Each row is a point on a tangle of strands that fork and nearly touch. The rows are in no order.
Points whose rows are less than 87.2 apart are linked; no others are. Some points are linked to none.
Gusu: [-10, -37, -4, 30, 14, 28, 10, -13, 8, -2, -5, -6, -6, 7, -19, 6, 19, 44, 10, 21, -10, 8, 15, 7, 45, -62, 12, -4, 1, -3, 41, -9]
pigut: [-20, 2, -7, -12, 30, 8, -9, -12, -14, 13, -7, -1, 4, -17, 17, 8, 2, -6, 19, -21, -8, -23, -32, -7, 5, 6, -37, 0, 3, -7, -9, 2]
zef: [40, -23, 16, -44, -30, -28, -36, 15, -4, -36, 28, 11, 17, 0, 40, -23, 1, -10, -11, -4, 7, 23, -26, 18, -67, 21, -17, 26, -5, -5, 6, 4]
lis: [3, 27, 8, 4, 30, -11, -11, -2, -19, 25, 30, 9, -3, -35, 30, 3, 5, -12, 18, -35, 6, -8, -21, -5, 2, -6, -34, 9, -2, 7, -18, -11]
Revab: [-1, 46, 3, 5, 5, -6, 21, -30, 3, 43, -8, -24, -11, -6, -4, 6, 5, 1, -13, 2, 3, -4, 9, -8, 36, -9, 6, -23, -5, -6, -13, -5]
fumeb: [-5, -69, -7, -13, -2, 40, -12, 9, 5, -71, 16, -7, 23, -8, -4, -10, 5, 38, -2, 11, -10, 8, -44, 4, -47, -13, -26, 10, 10, 9, 37, -11]
Mudos: [25, 28, 13, -5, 7, -45, 23, -12, -12, -8, 13, -7, -10, -29, 8, -5, -1, -44, -4, -18, 25, 3, -28, 7, -15, 9, -4, 22, -11, 16, 0, -34]
figiv: [-24, -66, 13, 6, -13, 29, -4, -17, -5, -55, -23, -12, 2, 22, -19, -13, 2, 51, 6, 12, -18, -6, -30, 19, -7, -14, 4, 11, 31, 9, 32, -21]
nivul: [14, 35, 12, 10, 3, -20, -8, -33, -17, 37, -12, -38, 11, -16, 28, -15, 12, 52, -12, 13, -6, 21, -5, -12, 60, -14, 7, -13, 17, -18, -11, 15]
gamut: [-33, -12, -6, -17, -1, 10, 29, -28, -7, -5, -45, -18, -3, 8, -31, 11, 8, -19, -19, 18, -9, -14, -28, -2, 6, 15, 19, -5, 14, -5, 20, -25]
sar: [-7, -26, -23, 12, 32, 19, 26, -4, 7, 19, 8, -8, 2, -12, -18, 10, 25, 12, 13, 19, -2, 17, 16, -5, 39, -60, 4, -17, -16, -3, 36, -6]
Boz: [24, 50, 28, 11, -14, -69, -15, 13, -6, 49, 10, 7, -9, -22, 32, -9, -29, 5, -22, -32, 3, 8, -2, 6, -6, -6, 3, 7, 8, 20, -30, -18]
guma: [26, -15, -9, 25, 3, 35, 13, -19, -1, -30, -3, -38, 9, -6, 18, -4, 22, 14, 17, 32, 10, 9, 4, 8, 45, -10, 0, 20, 6, -34, 29, 15]
gete: [-5, -28, 20, 0, -24, 26, -14, -5, -7, -24, -43, -11, -8, 30, 13, 2, -11, 37, -10, 23, -11, -8, -14, 20, 11, 17, 4, 3, 22, -14, 2, 6]
riral: [5, -3, 9, -25, 11, -40, 6, -18, -17, -14, -12, -14, 7, -15, 14, -7, 5, -22, -7, -7, 8, -3, -43, -1, -24, 15, -9, 17, 3, 10, 12, -16]
geke: [16, 41, 17, 12, 9, -45, -14, 10, -10, 29, 31, 16, -5, -24, 33, -1, -7, 2, -3, -29, 1, 6, 6, -7, -8, -18, -14, -5, -3, 15, -14, -4]
lila: [28, 44, 22, 3, -23, -22, -19, -9, -35, 26, 0, 1, -17, -13, 38, -23, -18, -11, 14, -8, 31, 16, -8, 32, 18, 24, -10, 34, 11, -15, -42, 7]
Vege: [-23, 3, 11, -7, -5, 29, -4, -31, -38, 14, -39, -28, 6, -2, 28, -8, 11, 25, 7, 24, -2, -2, -44, 0, 30, 25, -7, 4, 30, -34, -9, 8]
Muba: [48, 50, 0, 35, -2, 5, 14, -6, -9, 4, 45, -13, -5, -22, 17, -20, 19, -32, 32, -4, 38, 16, 38, 11, 29, 15, -23, 33, 5, -23, -30, 20]
Pavi: [-13, -17, 2, -34, 19, -45, -16, -8, -6, -21, -24, 7, 16, 0, 8, -6, -10, -14, -14, -25, -7, -6, -44, -12, -44, 31, 2, 5, -1, 23, 6, -8]
Bap: [-20, -10, -19, 28, 23, 78, -16, -22, 2, 12, -11, -13, -11, 9, -7, 12, 28, 27, 16, 11, -16, -10, 14, 1, 54, -14, -10, 5, 8, -27, 1, 1]
zove: [43, 9, -2, 13, -8, 8, 34, -4, 3, -32, 15, -24, 1, -11, 2, 3, 9, -35, 8, 26, 31, 5, 25, 10, 13, -5, -5, 15, -18, -20, 15, 10]
lize: [-13, -62, -10, -21, 12, 3, 5, 8, -5, -58, 19, 9, 30, -15, -8, 8, 20, 7, -1, 11, -8, 10, -33, -21, -49, -19, 3, -3, -2, 19, 50, -14]
sise: [19, 65, 21, 11, -25, -24, 16, -23, -16, 31, -8, -17, -31, -7, 13, -16, -14, -19, -7, -7, 28, 7, -10, 21, 22, 29, 9, 14, 7, -4, -39, -15]
Nog: [14, 16, -25, 35, 7, 77, 18, -15, 12, -12, 9, -20, -4, -3, -27, 5, 39, -21, 24, 26, 12, -5, 49, 5, 42, 14, -10, 25, -12, -37, -14, 15]
vez: [10, 45, 9, 17, -14, 15, -12, -13, -11, 21, -14, -11, -12, 4, 25, -5, -2, 5, -1, 13, 10, -1, 23, 14, 36, 22, -8, 4, 11, -30, -36, 26]
seme: [-11, -34, -12, -7, 25, -32, 29, 31, 6, 0, -1, 22, 5, -6, -33, 28, -18, -6, -14, 24, 12, 2, 13, -3, -5, -32, 49, -21, -30, 26, 20, -14]
tivak: [-20, 10, 3, 17, -3, 17, -27, 5, 15, 30, -10, 17, -9, 21, -1, 12, -20, 39, -13, -17, -29, -16, 25, -1, 16, -10, -14, -32, 7, 6, -33, 18]
lele: [37, -14, -5, -29, -45, -8, -35, 13, 1, -34, 34, 12, 19, -3, 21, -20, -11, -33, -6, -4, 17, 10, -4, 30, -49, 21, -34, 23, -6, -23, 3, 14]
vulo: [1, 28, 5, 20, -38, 18, -10, 1, 8, 11, -19, 6, -19, 30, 1, 5, -16, -12, -15, 12, 5, -13, 35, 17, 18, 26, 2, -4, 12, -24, -22, 18]
zogob: [27, 39, -1, 27, -27, -13, 4, 1, -4, 11, 41, 10, -7, 2, 13, -18, 0, -47, 17, -7, 40, 4, 46, 10, 5, 17, -28, 31, 16, -15, -24, 24]
podaz: [4, -25, 36, -23, 11, -32, 3, 15, -14, -25, 11, -2, 10, -2, 58, -15, 17, 49, 4, 6, -25, 26, -37, -25, -38, -7, 3, -3, 26, 15, 20, 5]
ked: [6, 1, 25, -40, -22, -24, -44, 14, -26, 8, -15, 20, -3, 20, 44, -27, -31, 12, 11, -15, 0, 14, -30, 27, -29, 34, -10, 25, 7, -9, -38, 18]
Mafoz: [-21, -34, -8, -22, 22, -51, 27, -5, 2, -19, -32, 0, 17, 0, -32, 9, -3, -20, -20, 10, 0, 1, -23, -17, -25, 3, 41, -5, -9, 29, 29, -18]
vimob: [-3, -4, -3, 3, 18, -23, 33, 4, 11, 22, -4, -2, 3, -4, -11, 18, 0, 9, -11, 16, -2, 5, 16, -12, 15, -47, 21, -25, -20, 11, 24, -6]
fik: [-3, 11, 1, -11, -16, -16, -20, 8, -2, -2, -6, 21, -2, 14, 17, -3, -27, -29, -1, -25, 5, -16, 0, 15, -22, 25, -18, 2, 7, -4, -16, 8]
vufa: [1, 12, 13, -36, -40, -26, -37, 1, -13, 15, -24, 11, -7, 24, 18, -22, -30, -20, -9, -14, 3, -10, -14, 25, -25, 52, 1, 19, 10, -16, -30, 5]
mef: [-13, -4, -10, -23, -6, -22, 34, -16, 4, -13, -36, -8, -1, 4, -41, 9, -10, -41, -25, 17, 12, -12, -14, 3, -11, 17, 36, -5, -19, 16, 11, -22]
Dera: [-11, -49, 20, -34, 18, -36, -11, 22, 13, -53, 1, 16, 13, 10, 6, -8, 8, 26, -12, -7, -29, 30, -32, -37, -71, 10, 29, -7, 10, 42, 28, -8]
fur: [-4, -26, 5, -17, -6, 0, -19, 12, 12, -33, -16, 22, 0, 19, 1, 3, -24, 7, -6, -12, -11, -12, -4, 14, -23, 9, -6, -9, -3, 8, 2, 6]
vok: [16, 14, 9, -8, -19, -51, -19, 61, 14, -1, 37, 54, 2, 7, 17, 2, -16, -15, -11, -20, 1, 10, 27, -24, -55, -3, 35, -11, -11, 31, 13, 5]
vatok: [26, 57, -5, 14, 21, 32, 37, -35, 0, 29, 27, -37, -16, -23, -8, -15, 37, -16, 27, -5, 17, 8, 4, -4, 55, 13, -6, 10, -15, -15, -27, -4]
fusod: [-3, 33, -12, 52, -11, 19, -13, -9, 18, 40, 7, 7, -7, 16, -27, 9, 4, 25, -17, 10, -11, -4, 77, -4, 37, -19, -1, -17, 7, -8, -38, 24]
davo: [-11, -33, -3, 19, 13, 57, -15, -9, -1, -18, -11, -6, -3, 7, 12, 4, 12, 51, 24, 9, -12, -7, -10, 6, 34, -20, -19, 5, 15, -17, 11, 10]
vas: [1, 41, 1, 2, -35, 21, 8, -16, -4, 2, -11, -7, -16, 19, -14, 0, -9, -51, -13, 7, 20, -16, 15, 16, 0, 46, 0, 4, 7, -26, -26, -1]
rilik: [-2, -23, -11, -28, 16, -58, 7, 5, 1, -30, -8, 9, 27, -18, -29, 6, 0, -40, -24, 5, 18, 8, -24, -16, -51, 12, 39, 6, -33, 32, 26, -11]
Kene: [19, 76, -8, 25, 13, 57, 16, -33, -15, 33, 26, -31, -15, -14, -8, -20, 49, -6, 25, 2, 19, 12, 14, -6, 58, 46, -4, 13, -1, -32, -63, 8]
Fitav: [29, 49, -7, 6, 20, 4, 61, -25, 2, 23, 36, -27, -22, -21, -20, -7, 24, -26, 20, -1, 27, 12, 5, -5, 32, -10, 9, -1, -30, 4, -11, -14]
Dogi: [13, 0, 4, 8, -13, -36, 8, 56, 12, -3, 28, 42, 6, 5, 3, 17, -20, -16, -6, 5, 8, 8, 45, -9, -31, -22, 22, -15, -18, 23, 15, 9]
ras: [4, 32, -5, 0, 11, -38, 36, -21, 9, 48, 0, -26, 2, -15, -18, 8, 4, 10, -23, 6, -8, 12, 8, -17, 29, -42, 19, -29, -20, 13, 7, -14]
Poz: [-4, 19, 8, 20, -5, 15, -16, -23, -4, 34, -30, -26, 2, 7, 12, 1, 8, 60, -22, 23, -20, 10, 6, -8, 60, -9, 12, -22, 18, -25, -17, 14]
vope: [-1, -13, 31, -13, 12, -44, 1, 7, -5, 9, -16, -6, 5, 3, 40, -10, 0, 43, -9, -3, -25, 9, -26, -15, -13, -6, -2, -11, 14, 14, 9, 6]
sulum: [-34, 2, -28, -4, 42, -3, 4, 1, 10, 28, 3, 26, 0, -6, -22, 24, -9, -23, 3, -21, -10, -16, 9, -11, 1, -26, 1, -29, -23, 21, -7, -4]
Mov: [14, -14, -24, -7, -19, 29, -20, 9, 8, -33, 29, 6, 22, -15, -6, -2, -7, -42, 4, -6, 16, -12, 6, 20, -32, 24, -50, 16, -11, -15, -4, 20]
Fano: [-16, -31, 19, 13, -3, -11, 9, 15, 15, 3, -33, 9, -10, 20, -39, 12, -15, 42, -19, 8, -23, -12, 6, 6, 14, -32, 39, -19, -2, 30, 21, -18]
dusu: [-20, 15, -28, 7, 21, 65, 17, -36, 3, 41, -3, -43, -17, -5, -22, 1, 49, 4, 19, 15, -7, 19, -2, -20, 66, 0, 6, -12, 6, -33, 14, -14]
Tez: [-6, -50, 0, -3, 4, -27, 9, 37, 12, -31, -14, 30, 7, 12, -44, 16, -31, 8, -17, 12, 5, -3, 10, 8, -23, -16, 49, -13, -25, 35, 21, -13]
Laseg: [-22, -7, -14, -17, 47, -28, 2, 12, -2, 10, 17, 26, 10, -20, 3, 22, 12, -14, 5, -20, -5, -3, -21, -33, -21, -27, 4, -25, -23, 28, 20, -13]
Pigan: [-20, 4, -22, -9, -15, -5, -28, 12, 12, -6, 14, 40, 7, 15, -12, -1, -33, -45, 7, -33, 14, -24, 21, 3, -31, 27, -23, -4, 9, 7, -16, 17]
musat: [-37, -56, 6, -5, 15, -22, 17, 1, 9, -5, -35, 3, 6, 15, -27, 2, -1, 36, -11, 2, -35, -1, -23, -14, -4, -24, 34, -17, 21, 32, 32, -19]
kan: [-5, -33, -8, -6, 7, 12, 1, 10, 10, -34, -3, 16, 9, 5, -16, 21, -9, -10, -1, 5, 4, -11, 0, 7, -14, -13, -3, -5, -16, 10, 21, -5]
vomu: [21, -6, 16, -3, -31, -33, -13, 54, 30, 11, -7, 25, -8, 36, 9, -9, -33, 14, -15, -17, -15, 0, 26, 5, -23, 1, 19, -9, 4, 13, -3, 16]
zud: [-17, -8, -32, 16, 34, 82, 9, -20, 8, 26, 1, -23, -16, 2, -37, 14, 41, -1, 26, 17, -10, 2, 25, -5, 56, -18, -8, 7, -13, -22, 11, -10]
daz: [-22, -13, -7, 12, -10, 63, -34, -3, -2, -21, -9, 18, -10, 22, -7, 10, -10, 5, 7, 0, -8, -27, 9, 20, 7, 20, -29, 2, 11, -19, -20, 12]
refaz: [-7, -20, -5, -34, 18, -7, -39, 16, -2, -46, 28, 33, 23, -19, 17, -4, 1, -5, 4, -32, -6, -3, -39, -29, -69, 21, -17, -11, -14, 21, 11, -1]
Vegis: [20, -40, -8, -27, -40, 26, -46, 24, 21, -59, 28, 21, 15, 17, 4, -17, -17, 2, -3, -8, -1, 10, -3, 29, -57, 15, -31, 4, -3, -11, -4, 13]
Fes: [-17, -47, 27, -10, -17, 26, -27, 2, 6, -46, -33, 1, -14, 35, -5, -14, -19, 59, 3, 4, -23, 0, -27, 19, -13, 10, 1, 1, 31, 9, 2, -10]
parun: [-23, -29, -8, -7, 28, -14, 26, -12, -6, 18, -9, -12, 9, -10, 7, -2, 26, 21, 11, -2, -26, 11, -21, -29, 4, -47, 0, -22, 17, 1, 43, -12]
Kov: [23, 41, -6, 29, 18, -8, 16, -2, 5, 32, 40, -2, 2, -21, 4, 7, 15, -13, 5, -4, 10, 8, 53, -10, 22, -33, -14, -9, -19, 1, -13, 13]
doto: [-40, -58, -3, -20, 17, -45, 16, -20, -1, -23, -35, 0, 22, 9, -24, -3, 9, 6, -16, -6, -29, 5, -39, -23, -39, 8, 31, -2, 24, 29, 34, -11]
gug: [12, -14, -23, 19, -1, 71, 22, -19, 5, -26, -1, -37, 5, -9, -24, 6, 25, -8, 17, 33, 12, -8, 7, 5, 40, 3, -9, 24, -8, -33, 22, -2]
razon: [-25, 18, -14, 10, 4, -16, -8, 17, 20, 31, -2, 31, -2, 13, -9, 13, -31, -6, -6, -29, -10, -24, 27, -6, -8, -4, 0, -29, -2, 21, -22, 13]
Savul: [-8, -4, -30, -14, 8, 25, -7, 2, 5, -19, 20, 7, 21, -21, -27, 11, -3, -54, 14, -13, 10, -29, -7, 1, -22, 21, -38, 12, -21, -3, -3, 3]
kez: [32, 31, 9, 29, 5, -14, 5, 25, -5, 2, 55, 22, 1, -20, 35, 9, 18, -17, 10, -1, 14, 8, 46, -11, -5, -26, -15, 0, -12, 1, 6, 16]
zopa: [2, -41, -12, -26, 8, 32, -29, 18, 5, -55, 26, 8, 23, -13, 13, 2, -1, 11, 12, -13, -9, -6, -35, -7, -51, 7, -40, 2, -7, 5, 12, 4]
tize: [14, 54, -13, 35, -5, -19, 1, -10, 13, 53, 29, -7, 7, -10, -10, 4, -3, 11, -12, -10, -4, 2, 68, -17, 24, -31, -15, -19, -5, 3, -37, 19]
Gosa: [-4, -55, -15, -29, 12, -29, -1, 12, 1, -56, 11, 19, 35, -23, -30, 13, 10, -18, -25, 23, 12, 11, -25, -13, -59, 1, 25, 1, -26, 29, 43, -10]
bofa: [12, 16, 19, -16, -11, -7, -9, -20, -42, 4, -16, -18, -3, -20, 34, -18, -5, -11, 11, 5, 20, 0, -43, 22, 4, 32, -22, 33, 9, -17, -23, 1]
pebis: [11, 14, -13, 5, 18, 30, 6, 4, -7, 2, 38, -15, 5, -31, -1, 4, 16, -40, 34, -15, 13, -17, -2, -4, 4, 13, -45, 29, -18, -15, -11, 1]
Damev: [5, -13, 1, -23, -10, 22, -13, -13, -37, -13, -13, -34, 22, -26, 30, -17, 3, 2, 15, 14, 12, -2, -53, 12, -5, 30, -40, 40, 11, -26, -1, 13]
Guzik: [5, -12, 9, 26, -18, -15, 5, 39, 29, 17, -13, 19, -10, 19, -30, 16, -33, 25, -20, 2, -13, -6, 41, 12, 8, -34, 36, -19, -14, 27, 4, 3]
Tib: [-1, 62, -3, 22, 6, 49, -10, -27, -20, 31, -3, -22, -7, -6, 14, -4, 24, -4, 12, 18, 13, 1, 12, 0, 50, 37, -8, 8, 9, -40, -51, 20]
ruka: [-30, 3, -10, -17, 5, 36, 12, -35, -33, 16, -29, -40, 6, -20, 2, -8, 25, -7, 19, 8, -5, -10, -59, -13, 20, 27, -17, 16, 26, -36, 7, -14]
gotop: [3, -26, 24, -16, -1, -37, -14, 53, 32, -4, -20, 24, -4, 26, -3, -5, -31, 29, -15, -26, -28, 6, -3, -14, -39, 2, 36, -19, -2, 36, 3, 2]
Vebo: [-10, -6, 14, -23, 13, -59, -22, 24, 17, 4, -24, 22, 5, 13, 11, -6, -25, 11, -15, -40, -22, -3, -22, -18, -44, 19, 25, -15, -2, 36, -5, 1]
fupi: [-1, 6, -18, 34, 1, 55, 13, -3, 13, 0, 5, 4, -12, 12, -28, 14, 13, -16, 8, 18, 9, -15, 55, 12, 27, -5, -7, 3, -8, -15, -13, 11]
tuvo: [-15, -38, -20, 9, 26, 43, 7, 6, 6, -13, 7, 6, 2, 0, -23, 22, 8, -8, 18, 10, -3, -12, 11, 6, 12, -33, -12, -1, -20, 0, 26, -7]
bom: [1, 38, -9, 4, -11, 22, 2, -15, -9, 7, 9, -7, -9, -9, -4, -3, -2, -47, 13, -11, 20, -22, 7, 12, 6, 39, -33, 16, 0, -17, -32, 6]
lemit: [-12, -13, -5, 4, 12, 39, -9, -20, -22, 4, -18, -26, 8, -8, 37, -4, 15, 43, 23, 17, -10, 3, -25, -4, 40, -7, -21, 4, 21, -31, 0, 24]
kirog: [-14, 4, -23, 0, 0, -31, 33, 21, 16, 11, -7, 16, -3, 4, -42, 20, -33, -33, -13, 8, 19, -11, 28, 1, -10, -8, 42, -19, -31, 23, -6, -6]
Fuvag: [-2, 33, -12, 3, -36, -33, 20, 18, 20, 20, -8, 10, -12, 19, -29, 3, -37, -51, -14, -3, 21, -12, 38, 9, -12, 14, 31, -2, -4, 15, -12, 0]
Zas: [18, 54, 8, 4, 13, -36, 46, -24, -1, 26, 16, -15, -25, -26, -7, -5, 3, -29, -1, -20, 21, 12, -17, 0, 13, -12, 10, 5, -16, 25, -15, -36]
Mun: [-21, -6, 14, 21, -2, 23, -20, -9, 11, 19, -28, 0, -17, 20, -2, 13, -4, 60, -15, 6, -32, -10, 5, 6, 38, -16, 3, -27, 15, -5, -8, 2]
Fal: [7, -26, -9, -3, -39, 35, -37, 15, 13, -34, 7, 29, -4, 33, 2, -8, -25, -4, 8, -4, -1, -8, 24, 33, -20, 20, -33, 11, 15, -20, -18, 26]
sofiv: [-14, -2, 4, -21, 35, -29, -18, 16, -10, -19, 28, 39, 11, -22, 24, 12, 16, -3, 2, -27, -9, 1, -32, -39, -50, -3, 1, -12, -11, 32, 18, -13]
limi: [-29, -2, -14, 11, 3, 51, 28, -36, -3, 26, -24, -32, -16, 5, -34, 5, 38, 9, 2, 29, -8, 15, -3, -11, 54, -17, 30, -22, 16, -25, 30, -27]
nali: [-18, 10, -18, -9, 11, 68, 9, -22, -15, 9, -5, -47, 3, -22, -5, 2, 27, -14, 27, 10, -3, -15, -34, -14, 33, 38, -32, 29, 0, -45, -4, -7]
mapu: [13, 19, 32, -10, 0, -82, -18, 21, -2, 33, -12, 9, -7, -7, 30, -12, -22, 10, -25, -39, -13, 6, -25, -6, -32, 12, 19, 8, 2, 33, -13, -15]
Ripi: [29, -7, 5, -1, -4, 1, 5, -3, -6, -29, 1, -20, 10, -7, 27, -2, 7, -7, 6, 17, 13, 1, -1, 11, 5, -1, -19, 12, -3, -18, 17, 11]
debig: [-21, -1, -7, 43, 3, 37, -2, -1, 16, 20, -1, 16, -16, 21, -42, 22, 0, 13, -5, 10, -10, -17, 61, 12, 33, -36, 9, -17, -7, 4, -10, 4]
pubu: [0, -6, 7, 48, -25, 13, -11, 26, 24, 5, -4, 25, -20, 33, -35, 15, -22, 21, -8, 8, -5, -14, 60, 24, 22, -26, 21, -4, 1, 11, -5, 8]
fodo: [34, 2, 24, -24, -37, -52, -28, 58, 16, 1, 20, 37, -3, 29, 35, -20, -24, -1, -4, -27, -7, 14, 11, -10, -52, 10, 19, 5, 1, 6, -3, 6]
Vipot: [-20, -64, -2, 13, 0, 24, 12, -7, -6, -37, -11, -7, 2, 8, -30, 0, 10, 33, 9, 20, -9, -2, -15, 13, 8, -43, 14, 2, 12, 8, 53, -23]
sidu: [1, 1, 32, -28, 1, -38, -27, 17, -13, 14, -15, 9, -4, 13, 49, -20, -24, 38, 6, -16, -14, 13, -33, 3, -23, 14, -7, -2, 11, 11, -28, 12]
luvu: [27, -31, 31, -41, -12, -26, -19, 17, -12, -48, 13, -2, 14, 5, 52, -20, 8, 23, -6, 9, -9, 32, -31, -3, -59, 14, -3, 16, 9, 7, 18, 3]
riro: [12, 46, -4, 11, -47, -30, 5, 8, 9, 20, 13, 9, -17, 26, -2, -18, -22, -51, 0, -11, 30, -1, 46, 14, -4, 22, -1, 20, 18, -7, -23, 13]
kir: [25, -7, 10, 13, -4, 0, -1, 34, 7, -23, 34, 30, 3, 3, 25, 15, 2, -2, 7, 4, 5, 8, 38, -2, -18, -24, -7, -7, -11, 1, 15, 17]
gepe: [-2, 5, 0, 5, 19, -21, 20, -26, -8, 39, -4, -31, 10, -20, 20, -10, 24, 34, 0, 8, -16, 22, -10, -21, 38, -43, -1, -19, 17, -10, 22, -2]
Venef: [-44, -28, -22, -8, 10, 19, 42, -26, -5, 9, -33, -16, -10, 2, -53, 12, 18, -9, -5, 24, -6, 2, -17, -3, 25, -19, 34, -17, 8, -2, 31, -37]
zarar: [15, 83, 16, 17, -26, -6, 25, -25, 3, 47, -3, -26, -25, 8, -3, -7, -3, -5, -23, 0, 14, 2, 12, 5, 29, 25, 25, -16, 2, -7, -41, -11]

A fork is a point with three links, a tip a point with one. Leave the first point through the second and follow the links. Name the first fork or tip that comes.
sulum, Laseg | Mafoz
tize, Kov | Vebo
rilik, Gosa | parun
Fitav, vatok | lele

Follow the links from the first point to the second, and from the first to the third. Name the last point that the two ways share.
fumeb, kez, nali | Mafoz
daz, kan, Mudos | lele
Fal, Pigan, lis | lele
sise, Savul, zogob | vimob
zarar, Fes, fik | sar
razon, gug, gamut | Mafoz
gug, Fitav, mef | debig
zove, Fitav, doto | debig
bofa, Savul, gete | sar
